A landscape with many valleys, sampled at points; each row gives a point and its height.
From any point a ball rolls to the lowest of the 5 points nearest to it. It stops when none of these is lower. Distance is the straight distance between rows; heights are no part of it.
vesam: [ 19 -24   5   3   4  -3 -21   7  -2 -24  14  44  13  12  -6 -12  -6  28
  29  10   6  17  -3  -8  23  19]  (h 413)
dubut: [  5  19  23  -5 -12  -9  27 -32   4  13 -26  10  33   6  46   5   3  30
  14 -25  13  30  12  18  24 -41]  (h 379)
tonut: [ 25   8   8  35   8 -34  13 -72 -40   5   4 -44  -5 -29   5 -31  -5 -32
  21 -11   3  46 -12  36 -29 -28]  (h 350)
gazup: [-30  -5   6 -19 -20  21 -36  71   7 -14 -31  27  -3 -63  17 -15  38  30
  -4   4 -28  32   6 -64  60  -5]  (h 490)
Pizes: [-20  38   4 -22 -15   5  33  21  35  16 -36 -10   6 -17  28  17   4   5
  -9 -18 -27   7   8  10  13 -42]  (h 359)
Buga: [ 26  40 -20  28   6   0   3   8  -1 -13  14 -55 -44 -78  -4 -10   4 -43
 -18  13 -55  32 -18 -13   3  -4]  (h 272)
gupog: [ 13 -14 -20  33  28 -27   7 -68 -27  16  35 -64 -56 -25 -27 -42  -9 -51
 -30 -17   7 -14 -26  50 -57  -1]  (h 210)
lik: [-28 -49  25 -38   0  45 -14  39 -27  21 -42  40  11   2  -1   0  14  81
  18 -17  20  32  26 -53  45  -4]  (h 579)
ribop: [ 22 -28  22  -6  -1  -7 -13 -25 -36  -2  -8  46  27   4  16 -18   2  43
  22   4  32  44  -1 -21  33  -6]  (h 524)
pasu: [-12  11   5 -20   3 -13  61 -93 -18  48 -23 -18  36  16  27  47  -9   5
 -35  12  23 -12 -14  26 -28 -61]  (h 146)
siv: [ 17  43  -1   5  18 -23  48 -87 -49  17 -10 -51 -18 -55  22 -22  -1 -22
 -18  -5   4  44  -5  32 -23 -64]  (h 298)
pas: [-21 -22   1  -5 -12  26 -25  88  37 -32  -8  31 -12 -25   0   3  25  30
  14  -7 -43   4  -2 -45  46  10]  (h 502)
Zefe: [ 10 -44 -16  -2  -3  31 -52  88  11 -18  31  60 -32   1 -42 -13   3  23
  14  17 -20  -9 -24 -49  36  68]  (h 382)
kolo: [ 13 -47  13  59 -23 -40 -55 -63 -46  -9  13 -20 -34 -15 -15 -73  16 -45
  38   4  38  40 -35  16 -13  37]  (h 459)
Dimi: [-17 -16 -11  -9 -20  33 -54 100  18 -15   8  39 -28 -51 -10 -14  29  11
  -4  12 -42   7 -21 -64  57  38]  (h 531)
niro: [  -7  -20   -9    8   33  -28   40 -105  -44   23   16  -37    7    3
  -16   17   -8  -28  -45   12   32  -30  -23   30  -65  -44]  (h 133)
Sema: [-17 -14 -40 -13  22  13  23  18  36  -7  13 -30 -39 -36 -16  54   3 -16
 -95  26 -45 -72 -44 -33 -22 -10]  (h 296)
Tuzog: [-75   2   9 -17  -2  27  24  71  45   3 -20  25  25  75  -7  40   6  38
   2 -23   4 -59  33  17  -7   3]  (h 155)
benug: [-55  -1 -21 -16 -13  32  20  84  69  12 -15 -23 -16   5 -27  60  12  -8
 -36  -5 -50 -73  -8 -11 -24   1]  (h 578)
ton: [ 25   3  33  34 -10 -37   2 -86 -71  -1 -13 -12  35 -26  40 -29  12   1
  38 -10  45  75 -14   8  19 -35]  (h 689)
gepef: [ 29  -1  -2  36   7 -29  -1 -29 -13 -13  27 -21   5  -4 -10 -18 -13 -24
  27  -5  -1  18 -13  33 -18   9]  (h 240)
moko: [ 18   2   8  -8   9 -13   5 -30  12  -7  20  33  25  76  14  -1 -23  10
  22  -3  33 -22  31  38 -14  19]  (h 171)
gibiv: [ 16  41 -24  12  -8  12 -16  54  34 -17   4 -36 -40 -77   4   7   8 -29
 -15  14 -74  23 -13 -34  26   5]  (h 376)
Zas: [ 17 -27  -5  -3  -9   6 -43  27 -44   2  19  51  -6 -26 -21 -44  12  11
   8  22  14  26 -22 -32  33  37]  (h 493)
vav: [-19  42  22 -21 -18  10  30  20  26   7 -56 -13  13 -28  47  14  14  29
   3 -32 -13  26  19  -9  36 -52]  (h 398)
tegid: [ -9  -5 -25 -14  10   4  28  -5  27  25  18 -19 -10 -11 -24  45  -6 -21
 -56  16 -26 -56 -31   4 -36 -11]  (h 128)
Linug: [-73  29  15 -12  -2  47  41  87  17  -5 -47  11  37  30  13  36  17  55
   2 -48   8 -33  40   0  21 -35]  (h 250)
Domak: [-57  28   5 -36 -18  23  50  19  35  31 -66 -29  13  -3  19  52  14  15
 -28  -8  -9 -26   6  -1  -9 -62]  (h 256)
noki: [-18  29  -1  -4 -23  19 -32  77  43 -27 -43 -19 -19 -77  23   0  21  -6
 -11  12 -61  31  12 -63  60 -11]  (h 650)
topa: [-79  11  13 -15 -12  31  41  55  30  18 -48   0  40  49   9  56  14  33
  -4 -22  10 -51  21  11  -5 -28]  (h 196)
Vuzi: [-15  13  12 -16 -29   6 -37  34  -9  -1 -42  17  10 -81  36 -23  36  14
  -8  13 -13  51   0 -60  66 -15]  (h 642)
Zut: [-18   9  17 -12 -13   9  13  32  34  -6 -31  18  18   0  29   8  10  41
  20 -32 -15  10  18   2  29 -26]  (h 344)
kofik: [ 21  48  20   8 -12 -15  12 -55 -37   2 -46 -31  20 -75  55  -7  13  -6
   7   1  -4  86  -2 -21  36 -59]  (h 597)
lef: [-38   0   8  -8  -4  25   6  80  41 -19 -21  25   2   2  10  14  11  40
  16 -31 -27  -9  27  -8  27 -15]  (h 442)
fati: [  2  -9  -9  -4  10 -18  11 -52   5  25  27 -12  32  51 -20  33 -27 -36
 -17  21  19 -51  -6  34 -61   9]  (h 124)
Bul: [-34   4  13 -19 -15  -4  28 -11  29  32 -18  16  34  58  12  39  -5  12
  -5  -6  11 -39  12  32 -17 -13]  (h 92)
muzum: [-13 -11 -18  11  35 -33  41 -86 -31 -27  15 -44  -7 -54   4  20  17 -25
 -89  14   9 -43 -41  -1 -39 -60]  (h 126)
rusib: [ -6  13 -17  -2  -7  13  -1  71  65  -1  16   4 -13  -1  -9  18   1  -3
  -5 -17 -55 -35  -7   9   1  17]  (h 241)
Morob: [-21  26   0 -38  -7   4  61 -67  -6  46 -42 -26  15 -12  35  35   7   8
 -42   5  11  -2 -15  12 -16 -70]  (h 203)
tefir: [ -5 -21 -14  -2   4  26 -21  86  68 -31  28  41 -24  53 -24  14  -7  29
  15 -14 -35 -45  13   0  12  54]  (h 232)
sop: [-58  18  -3 -16 -15  32  20  93  55   6 -28   1   6  14  -6  34  12   9
  -7 -24 -31 -48  15   7  -1 -13]  (h 522)
Safov: [ 14  25  -1  13 -15  -7 -15  16   6 -16  -1  -6   0 -63  16  -6  15 -11
  10   7 -38  41 -13 -22  25 -13]  (h 478)
talin: [ 12 -24  16  62 -25 -35 -36 -69 -44  -1   6 -46 -37 -50  -4 -59  19 -48
  32   3  11  62 -38  11 -13   6]  (h 389)
Gefiz: [ 35 -20  13  20  17 -21 -18 -43 -35 -28  18  31  17  42   0 -22 -16  13
  41  12  43  25  16  13   1  18]  (h 457)
batu: [ 23  13 -11  45  -7 -13 -17  -9 -22 -14  20 -49 -32 -69  -9 -23   4 -43
  11   5 -36  45 -30  -3  -7   8]  (h 174)
foger: [ 33 -22  18  34  10 -39 -15 -74 -44 -27  14   4  13  32   5 -39  -9 -13
  49   1  55  31   8  29  -8  10]  (h 605)
Sovu: [ 13  19 -15  18  25 -20  29 -56 -31  13  20 -54 -40 -46 -12 -25  -5 -42
 -31  -6  -9   1 -16  33 -45 -25]  (h 169)
por: [  45  -38   20   -9    5   -3  -27  -67 -104   31   -5   39    8   36
  -18  -57   -5   14   30   15  107   50   21  -16    4   24]  (h 760)
duga: [  2  -1  11 -10 -19  -4 -31   8 -43   2  -9  39  15 -56  14 -34  29  15
   3  14   9  50 -16 -39  46  -3]  (h 576)
Ruvud: [-25 -11  -8 -20   6  22  -7  61  63 -14  23  50  -7  92 -22  21 -12  26
  11 -11  -5 -67  35  21 -10  45]  (h 180)
vid: [  9  -8 -30   3  -1  -3  -5  22  48  16  45  -8  -1  50 -31  34 -25 -29
 -18   7 -17 -75 -15  25 -40  59]  (h 158)
Biga: [ 10 -25  -9  21  28 -28  -1 -82 -23  25  29 -41  -5  38 -33  -1 -31 -58
 -18   3  41 -47  -5  45 -77   4]  (h 46)
Linu: [ -8  14  -5 -17  -3  -8  32 -33  10  39  -6  -2  23  24   7  31  -9  -5
 -16   5  -1 -17  -8  33 -25 -25]  (h 19)
Fuvu: [  4  21 -14 -11   9 -11  36 -38  -4  33   7 -21   5 -12  -6  16 -13 -21
 -29   6  -7 -17 -17  30 -36 -29]  (h 109)
vamir: [ 19 -13   6  20  -4 -21 -22 -13 -27 -26  18  17  15 -12  -3 -26   6  -1
  32   8   7  30 -18  -1  15  12]  (h 466)
pur: [-32 -10  10 -18   7  19   4  57  47 -12   2  50   2  81 -11  21 -10  51
  17 -21  -2 -46  43  13   1  21]  (h 150)
Mapal: [ 24  40 -25  33   3   9 -16  32   2 -22   1 -59 -50 -94   3  -7  12 -46
 -21  36 -69  41 -20 -41  27  11]  (h 329)
tezit: [ 36 -47 -13  27   4   4 -52   4 -38 -33  43  31 -23  34 -47 -42  -3 -12
  36  27  42   0 -12 -20   0  78]  (h 421)
gubap: [  7  28  16  -5 -13  -7  22 -14  10   1 -31  -2  23 -33  41   4   9  21
  13 -22  -6  46   8  -3  29 -44]  (h 489)
zep: [ 20  16  14   1   5 -31  27 -91 -30  30   6  -4  49  65  29   2 -24 -10
  13  -7  51  -4  15  58 -29 -23]  (h 257)
fop: [-18 -54  15 -26  15  47 -24  72  19  -8 -21  56  -6  53 -45  22 -18  70
  37  -7   1  -3  41 -42  15  34]  (h 249)
neb: [  2 -45  13 -15  14  20 -18  26   6 -17  -4  58   0  44 -16   0 -14  56
  29   1   8  15  29 -24  26  17]  (h 311)
Rusat: [ 29  22  18  18  -6 -29  17 -59 -33   2 -15 -14  29 -23  31 -13  -1   3
  25 -10  14  59  -4  21  10 -36]  (h 553)
Dubu: [ 17  -9   4 -13  16  -1  -8  -3  25 -24  31  55   7  86  -2   4 -27  20
  29   2  26 -30  44  20  -7  33]  (h 215)
pemon: [ 14   5  -6  10  15 -28  22 -65 -23  31  18 -27  15  26 -11  -3 -27 -37
  -6   3  22 -17  -6  48 -49  -9]  (h 129)
Leki: [  2   7  -8  -6  -1  -8   0  19  42   0  26  25  16  55  -3  15 -17   3
   6  -4  -8 -41  12  35 -16  28]  (h 141)
daz: [-35  51 -17 -29  -9  33  14  96  65  -4 -44 -50 -39 -42   1  20   9 -15
 -30  -3 -66 -21  17 -27  19 -26]  (h 47)
mutut: [-11   4  25 -20  -5 -13  22 -58   6  22   6  28  51 112  32  28 -19   6
   3   5  54 -43  29  32 -28   3]  (h 137)
Ped: [-54  66   6 -36 -14  35  38  62  37   4 -82 -46  -8 -37  30  16   7  11
 -22 -20 -32   2  30 -22  22 -63]  (h 513)
vogor: [ 14   5 -24  12  20 -15  20 -32 -14  24  36 -42 -14 -15 -26   0 -15 -38
 -24  -6 -14 -22 -23  33 -44  -4]  (h 108)
mag: [ 24 -30   1  50  -2 -26 -35 -19 -26 -36  33 -15 -10   2 -20 -37   3 -30
  40   5  16  19 -24  13  -8  42]  (h 236)
tez: [-10 -27   8 -30  -9  25 -37  47 -27  14 -12  59  -1 -41  -5 -34  22  41
  -2   9   1  38  -4 -48  50  14]  (h 21)
Zaz: [-48  -3  22 -17   5  45  12  81   8 -23 -54  14  20 -15  21  12  19  66
  18 -45  -8  14  41 -35  46 -32]  (h 370)
niv: [-39 -21  30 -19  21  47  17  54  11  -7 -33  42  17  59   1  21  -8  87
  28 -44  15  -1  56 -16  29 -11]  (h 188)
gezo: [ 26  -7 -12  48  -3 -17 -21   3 -11 -22  35 -31 -18 -33 -20 -17   2 -34
  24  -3 -23  20 -32   5  -7  34]  (h 17)
pegi: [ 16  30  -3   0  -5 -11  18 -18   9   9   0 -10   9 -19  16   2 -11 -11
   1 -10 -19  17  -6  26  -7 -23]  (h 273)
Mos: [ 38 -12  -2  29   8 -22 -16 -20  -9 -29  38   8  11  38 -12 -17 -19 -17
  35   0  19  -1   4  28 -12  34]  (h 305)
Sig: [-33  -1  22 -15 -16  22  -6  43  10 -17 -53  15  11 -41  38   2  29  49
  13 -25  -3  34  24 -44  56 -35]  (h 88)
Bunub: [-30   3  -4 -17 -11   5   7  46  55  11   5  24  15  50  -4  30  -3  12
   1 -14 -21 -49   7  26  -8  12]  (h 82)
Fikes: [-12  -2  -7 -18   9  -9  49 -70  -4  35 -11 -17  26   9   7  48  -8  -6
 -42  21   8 -28 -20  18 -44 -50]  (h 101)
kulu: [ -8  12  -2  -9 -16   4  16  35  48   1  -6  13  10   8   8  12  -3   9
   3 -17 -32  -9   7  18   6  -5]  (h 209)
Lapug: [ 13  -1  18  -9   5 -26  10 -82 -12  11  26   8  49 107  20  17 -34 -34
   8  15  77 -50  36  37 -63  13]  (h 202)
veb: [-50   5 -12 -42   2  19  46   1  36   3 -38 -34 -20 -34   5  54  17   4
 -72  21 -30 -43 -12 -21 -22 -58]  (h 345)
vubi: [ -11   -9  -35    7   33  -18   24  -21   -3  -26   30  -43  -32  -57
   -5   27   15  -29 -103   20  -20  -70  -49  -24  -27  -19]  (h 170)
Soki: [ 26   4 -17  15   9 -17   0  -9  10   1  38  -9  12  28 -20  -3 -22 -29
  10  -6  -3 -23  -3  45 -29  25]  (h 237)
veves: [ 10   7  20  37 -19 -32 -26 -44 -66  -2  -6 -15   7 -69   9 -51  27 -26
  21  11  15  67 -26 -11  15 -10]  (h 75)
Fomos: [-21   5  26 -20   1   6  18 -13  19   9 -14  39  29  85  29  16 -10  47
  15 -27  31 -18  35  25   8 -12]  (h 132)
kepur: [ 18 -54  -3 -13   6  27 -46  46   5 -18  18  65 -16  40 -46  -5 -20  36
  24  20   8  -3   2 -44  21  61]  (h 358)
Sumag: [  8   4  10  52  -8 -25 -17 -65 -53  -2  -4 -57 -38 -79  -2 -47  20 -47
  18   8  -6  73 -27  -3 -12 -15]  (h 367)
Nelub: [ 29   3  20   1   9 -18  15 -65 -25  -2   1  27  40  45  36  -6 -13  32
  31 -15  40  28  20  26  17 -16]  (h 304)
zuf: [ 35 -20 -12  12  13  -3 -23  20  19 -40  42  32  -5  49 -21  -9 -16   1
  30   9   0 -17   2  11  -2  53]  (h 247)
Numo: [ 30  45  24  20  -5 -27  25 -93 -56  10 -35 -40  17 -64  45 -15   7  -5
  16  -6  14  86  -5   0  14 -66]  (h 487)
bezol: [-44 -34  18 -55  -6  56 -22  72 -33  36 -50  35   6 -39  -1 -12  29  70
   4 -18  11  38  28 -62  50  -4]  (h 625)
zos: [-70   6  22 -17  16  47  35  73  16   0 -27  42  25  84  -2  34  -4  67
  16 -40  21 -41  58   9  11  -7]  (h 182)
zub: [ 28 -55  -5  59  -8 -26 -60 -40 -26 -36  37 -17 -39  21 -25 -61  12 -43
  44   3  43  11 -26  14 -14  69]  (h 326)
lofa: [ 11 -11  17  -7   4  -7   0  -5   8 -12  -3  42  22  20  20  -1  -4  40
  28 -12   3  20  11   6  25  -4]  (h 360)
bapeb: [ -9  47 -14 -30  -4   9  34  16  33  15 -23 -30 -21 -48   9  16   3 -12
 -40   3 -46  -4  -5  -3  -5 -43]  (h 460)
zalof: [ 36 -19  31  22   9 -28  -3 -92 -74 -12  -4  12  37  28  29 -34   1  21
  40  -4  69  52   7   9  17 -15]  (h 604)
rur: [ 13  36  11  -9  -3 -16  49 -69 -14  42 -20 -11  34  10  38  12  -5   8
  -2 -11  19  18  -4  39 -11 -56]  (h 252)
sapi: [ -4  22  -5 -11  20 -22  63 -93 -44  36 -10 -35   7 -23  19   6   5 -13
 -47   8  23   2 -18  26 -37 -71]  (h 197)
Lol: [ 14 -22  17  33 -10 -36 -30 -47 -72  -8   2  13  12 -19  -2 -58  17 -11
  34  11  46  54 -25  -4  11   5]  (h 66)
nir: [-56  15 -34 -36   5  42  27  78  61  -5 -19 -54 -54 -42 -10  47  19 -10
 -87  20 -69 -74 -18 -49  -4 -17]  (h 598)
kire: [ 13  11   1   0  -6 -12   6   6  28  -8   7  20  15  11  11   4  -5   8
  16 -13 -17   3   3  27   5  -3]  (h 253)
Far: [-67  13  17 -22 -23  21  47  15  25  32 -52  -7  37  39  24  56  12  27
 -13 -23  12 -34  12  11  -8 -46]  (h 151)
Tene: [ -1  24  23 -10 -25  -9 -15 -15 -40   5 -41   7  26 -76  52 -17  33  16
  -2   5   9  70  -5 -43  59 -35]  (h 754)
deres: [ 16  -4  18  17 -11 -25 -13 -29 -41 -12  -2  18  28 -34  21 -25  13  11
  26   4  17  53 -18 -12  30 -13]  (h 652)
Gemo: [ -9  50 -30 -16  -3  31  -3  97  66 -12 -19 -52 -66 -65   5   9   7 -24
 -41  10 -89  -8  11 -40  32  -1]  (h 449)
Povig: [ 22  35 -24   4  -2   1  16  15  19   2  18 -29 -22 -44  -2   5  -5 -28
 -15   0 -48   9 -15   5  -9  -7]  (h 312)
foru: [-11  31 -25 -26  -4  18  19  37  44  18  -2 -27 -31 -40  -4  29   4 -18
 -47   7 -53 -28 -15  -5 -10 -18]  (h 355)
fide: [ 42 -26   4  40  17 -31 -26 -63  -9 -29  39 -22 -10  59 -15 -40 -17 -47
  46  -6  52 -13  21  50 -47  44]  (h 87)
Zave: [  7  13 -16  26 -28  -1 -46  55  -6 -18  13   2 -18 -73   0 -21  25 -26
  -1  23 -40  28 -37 -47  39  32]  (h 445)
Fona: [ 17  21 -31  -2   5   5  12  26  28  15  27 -30 -24 -25 -23  19 -10 -30
 -38   0 -48 -34 -30  16 -24  19]  (h 220)
Mef: [  0  53  17 -16 -14   2  15  -6  18  -3 -58 -27   2 -66  49   3   9   7
  -5  -6 -25  57  13 -25  38 -53]  (h 552)
guf: [ 35  -9 -19  19  17 -14 -21 -17  11  -7  56 -14   4  77 -26  -2 -32 -49
  10   3  38 -68  11  39 -58  66]  (h 145)
Ralin: [  2 -16 -25   0  25  -9  23 -43  -8  25  31 -27  -4  -1 -34  28 -12 -34
 -49  15   0 -52 -28  23 -53  -9]  (h 55)
nira: [-23  38  12 -20 -19   5  41 -11  23  33 -41 -10  17   3  37  22   7  17
  -8 -17  -6   1   5  17   3 -49]  (h 254)
nugar: [ -5  11 -32  21  34 -25  19 -44 -29  -7  35 -60 -66 -71  -3 -22  20 -44
 -84  -3 -11 -37 -39  14 -35 -18]  (h 166)
Dar: [ 33 -50  10 -33  -1  19 -36   6 -44  27  -6  64  11  24 -35 -22 -14  42
  20  20  43  36  14 -36  19  32]  (h 570)
Barup: [ 26  -2  -4  50   6 -26  -5 -43 -23 -10  21 -53 -33 -45 -14 -32   0 -46
  16  -6 -16  38 -20  24 -23   4]  (h 192)
vipuv: [-15  -9 -20 -15  -5   0  10   5  48  27  17  -2  10  35 -26  51 -17 -19
 -29   6 -16 -63 -16  20 -35  12]  (h 130)
fomob: [ -6   9  11 -14  -8 -15  26 -43   9  36  -6  14  44  67  22  28 -16   9
  -2  -6  29 -23  12  39 -18 -13]  (h 97)
mige: [ 41 -33   1  12  23   1 -30 -21 -22 -41  32  44   1  62 -24 -19 -22   9
  43  22  47   4  23  -4  -7  47]  (h 346)
zazuk: [ 23 -29 -15  15  -6   6 -53  46 -43 -10  40  41 -27 -15 -42 -52  10  -9
  12  26  15  10 -38 -28  22  70]  (h 488)
zela: [ 20  54   1  -2   3 -17  36 -55 -26  10 -22 -37  -4 -60  26 -10   0 -16
 -10   1 -14  53  -4   9  -3 -55]  (h 414)
fisid: [  7 -32   0  -4   0  14 -29  47  21 -32  15  45  -5   3 -16  -2   5  28
  22   2 -17   7  -7 -25  34  27]  (h 369)
dade: [ 28 -37   6  10   3  -9 -39 -19 -70  -8  21  38  -6  13 -35 -56   3   1
  29  24  61  26 -11 -19   7  42]  (h 567)
sazu: [ 20  11  19  -3   4 -22  22 -63 -12  13   7  19  41  65  33  -1 -20  10
  21  -8  41  -1  17  46  -9 -16]  (h 178)
mekal: [-13  -2 -18 -26  11   4  41 -30  16  16  -4 -21  -3 -27  -8  42   1 -16
 -64  21 -24 -41 -25   4 -37 -43]  (h 186)
kudit: [-49  11  18 -18 -12  34  -8  85  11 -32 -65  -8  17 -56  37   6  33  45
   6 -27 -14  27  39 -64  65 -38]  (h 392)
mam: [  3 -37  16 -36  -7  18 -24   9 -51  30 -12  56   9  -8  -6 -26   9  52
   9  13  29  44   2 -41  39  13]  (h 464)
vef: [ 38 -26  24 -14  23   8  -4 -53 -23 -13   5  53  17  80   9  -3 -33  41
  36   5  61  16  47  -9   7  15]  (h 431)
Vasog: [-14  -1   4 -20  -4  -5   3  -5  37  11  18  35  23  92   0  29 -20   1
   1   9  23 -61  23  33 -28  28]  (h 177)
tadi: [ -8   5  -4  -2 -31   9 -49  62   1 -13   0  29 -13 -73   6 -25  34  -5
 -10  21 -33  31 -19 -54  54  20]  (h 509)
bizem: [ 37 -29  -3  55   9 -30 -22 -59 -13 -11  33 -53 -35   7 -23 -43 -13 -51
  34 -16  17  11 -12  49 -40  31]  (h 244)
Lifo: [ 16   6 -13  10 -16   9 -17  62  41 -21  22   4 -12 -28  -4   6   3  -3
  10  -4 -56   2 -15 -14  26  24]  (h 374)
dimat: [-51  20   9 -33 -28  25 -46  81  -4  -4 -69  -2  -3 -87  39 -26  47  16
 -22  12 -19  44  27 -81  82 -21]  (h 589)
Mipi: [ 25 -14 -18   1  11   5 -22  44  47 -31  51  35  -7  66 -22   6 -21   6
  18   2 -12 -43   9  21  -2  63]  (h 201)
Zaf: [ 25 -24 -17  11   5   7 -30  59  34 -38  42  32 -17  26 -25   1  -5   9
  21   2 -25 -18 -11  -6  15  64]  (h 263)
neso: [ 46 -46  15 -35  -1  14 -34 -30 -71  42 -10  58  14  39 -30 -31 -17  32
  29  22  74  41  28 -30   9  40]  (h 627)
lazog: [  9  35 -19  26 -29   5 -49  57  -2 -11   1 -20 -27 -96   5 -19  31 -39
 -17  38 -55  37 -30 -60  50  27]  (h 394)
zifug: [ -8 -24 -25   4  37 -16  35 -67 -20  -2  20 -35  -4 -23 -16  27   0 -25
 -68  18   5 -49 -37   6 -51 -36]  (h 94)
damaz: [ 13 -23  -3  36 -15 -14 -49  10 -52 -16  25  17 -17 -32 -21 -61  20 -21
  17  13  17  29 -40 -14  16  50]  (h 561)
miga: [  7  -3  -5 -15   4  -4  -5  -1  39  -3  40  35  17  98  -6  17 -27 -12
   3  11  24 -68  27  32 -37  49]  (h 187)
vol: [  24  -29   32   14   -5  -28  -19  -82 -104   13   -6   24   27   -2
   18  -57   14   20   28    3   82   66   -8   -6   25   -4]  (h 769)
dupu: [ 17 -28 -19  21  24 -20  -5 -58  -4  18  43 -36   3  52 -42  16 -35 -60
 -21  12  32 -67  -9  36 -76  35]  (h 86)
telef: [-35  -8  31 -24  15  32  18  16  20   2 -17  51  15 112  11  24 -23  62
  19 -28  37 -35  62  13   1   4]  (h 154)
vimo: [ -6  46 -15 -17 -12  20  11  54  55  -6 -25 -31 -31 -55  13  13   2 -10
 -21  -3 -66   6   7 -19  18 -26]  (h 462)
lefa: [-40  -3  16 -23  11  19  12  34  35  -2  -4  51  10 106  -2  21 -14  48
  13 -20  21 -51  52  17  -6  14]  (h 167)
fanet: [-50  31 -13 -32 -15  31  32  77  56  15 -39 -29 -16 -19  -2  34  14  -6
 -28 -10 -47 -40   4 -10  -5 -27]  (h 465)
Rati: [-25  41   8 -12 -17  19 -10  58  38 -21 -65 -31 -15 -73  40   3  18   3
  -7   2 -47  34  26 -52  60 -37]  (h 592)
mipit: [ 31  -7 -13  35  15 -25  -6 -35  -8   0  39 -41 -17  19 -24 -22 -24 -47
  11 -14  10 -15  -8  52 -47  31]  (h 183)
Rase: [  9 -55 -12 -12  11  42 -44  85  36 -31  27  61 -36  55 -61   9 -17  35
  29   9 -17 -21   8 -43  22  74]  (h 303)
lurer: [ 18  22 -28  27  30  -6  18 -28 -23  -5  27 -69 -70 -79  -7 -31   4 -45
 -41   1 -35   9 -18  16 -29 -10]  (h 204)
pev: [  1 -17 -26  -3  16  -7  18 -23  19  24  29 -14   8  17 -33  49 -22 -27
 -42  17 -11 -62 -26  17 -53  10]  (h 89)
kep: [-29   5  -1 -31 -10   5  41 -11  33  37 -27 -12  15  11   2  52   4   4
 -33   5 -12 -31  -9  10 -26 -42]  (h 122)
fil: [ 21  40   4  22   3 -14   4 -29 -27  -7  -7 -45 -16 -80  14 -18   7 -34
   4   9 -26  64 -12  -7   1 -31]  (h 429)
ladif: [-16 -10  -9 -18  -4   6 -15  33  61  -5  37  31   9  96 -19  34 -21  -4
  -7   4   6 -86  22  23 -34  58]  (h 200)
nakuz: [  6 -55  19 -61 -12  39 -43  52 -28  64 -35  53  11  22 -37  -9 -10  57
  23  -1  33  35  37 -43  26  39]  (h 615)
bomi: [ 26  22  -4  29   0 -20   3 -21 -16  -7  16 -29  -1 -36  -3 -13  -6 -27
  14  -5 -22  35 -13  13 -10  -7]  (h 255)
taf: [ 11 -28 -26  11  24 -10  -3 -26  12  18  47 -30   6  40 -44  38 -37 -47
 -35  10   8 -74 -21  22 -65  37]  (h 115)
peda: [ 11  -3  -1  63 -16 -17 -36 -31 -41  -5  11 -59 -58 -82  -8 -49  22 -62
  12  11 -23  55 -42 -12  -6  17]  (h 269)
tadom: [ 32  14  21  21   6 -35  16 -65 -31  -2   4  -1  36  19  27 -11 -12   1
  31 -10  30  36   8  37   0 -21]  (h 391)
bal: [  0 -33  -1 -22 -13  22 -47  69 -14   3   8  63 -19 -27 -29 -31  16  28
   1  17 -14  14 -11 -47  45  36]  (h 405)
gofo: [ 28   9 -13  14  -2 -13   0  17  21 -12  33  -5   1  -1 -10   1 -12 -18
  13  -8 -28  -4 -10  26  -6  26]  (h 294)
maf: [ 43 -30  -5  39  18 -16 -34 -31  -8 -43  55  -5 -14  62 -21 -29 -16 -37
  44  -1  45 -17  16  33 -34  64]  (h 198)
gepi: [-86  65   5 -41 -13  49  62  76  19   5 -91 -63  16 -17  21  48  11  16
 -35 -11 -11 -24  23 -34  11 -71]  (h 588)
melal: [ 36   2  10  13  15 -30   0 -63 -17 -16  33  12  23  84   9 -15 -25 -21
  26   2  61 -21  38  52 -39  19]  (h 270)
Tasu: [ 24 -14 -18  28  -7  -1 -30  45  17 -34  42  10 -13 -12 -16  -5   4  -6
  19   6 -30   2 -25 -10  20  53]  (h 332)

Two balls start at each pair of points below. Name the first point that both come to, or write never.
pas / noki: never
Dar / ribop: Bunub
tadi / vesam: never
kofik / Numo: siv

Call two points neighbours if one is among the 5 nearest of the other. Go from one point of each pair to the other, from neighbour to neighbour, staying as low as possible. Name the highest point that can't be avoided.
Biga / daz: foru
Sig / tez: bal
Biga / Sig: Zut
Biga / fide: mipit

Where does a ball stop that starts at each point below?
kepur: Bunub
lurer: Ralin
bapeb: Ralin
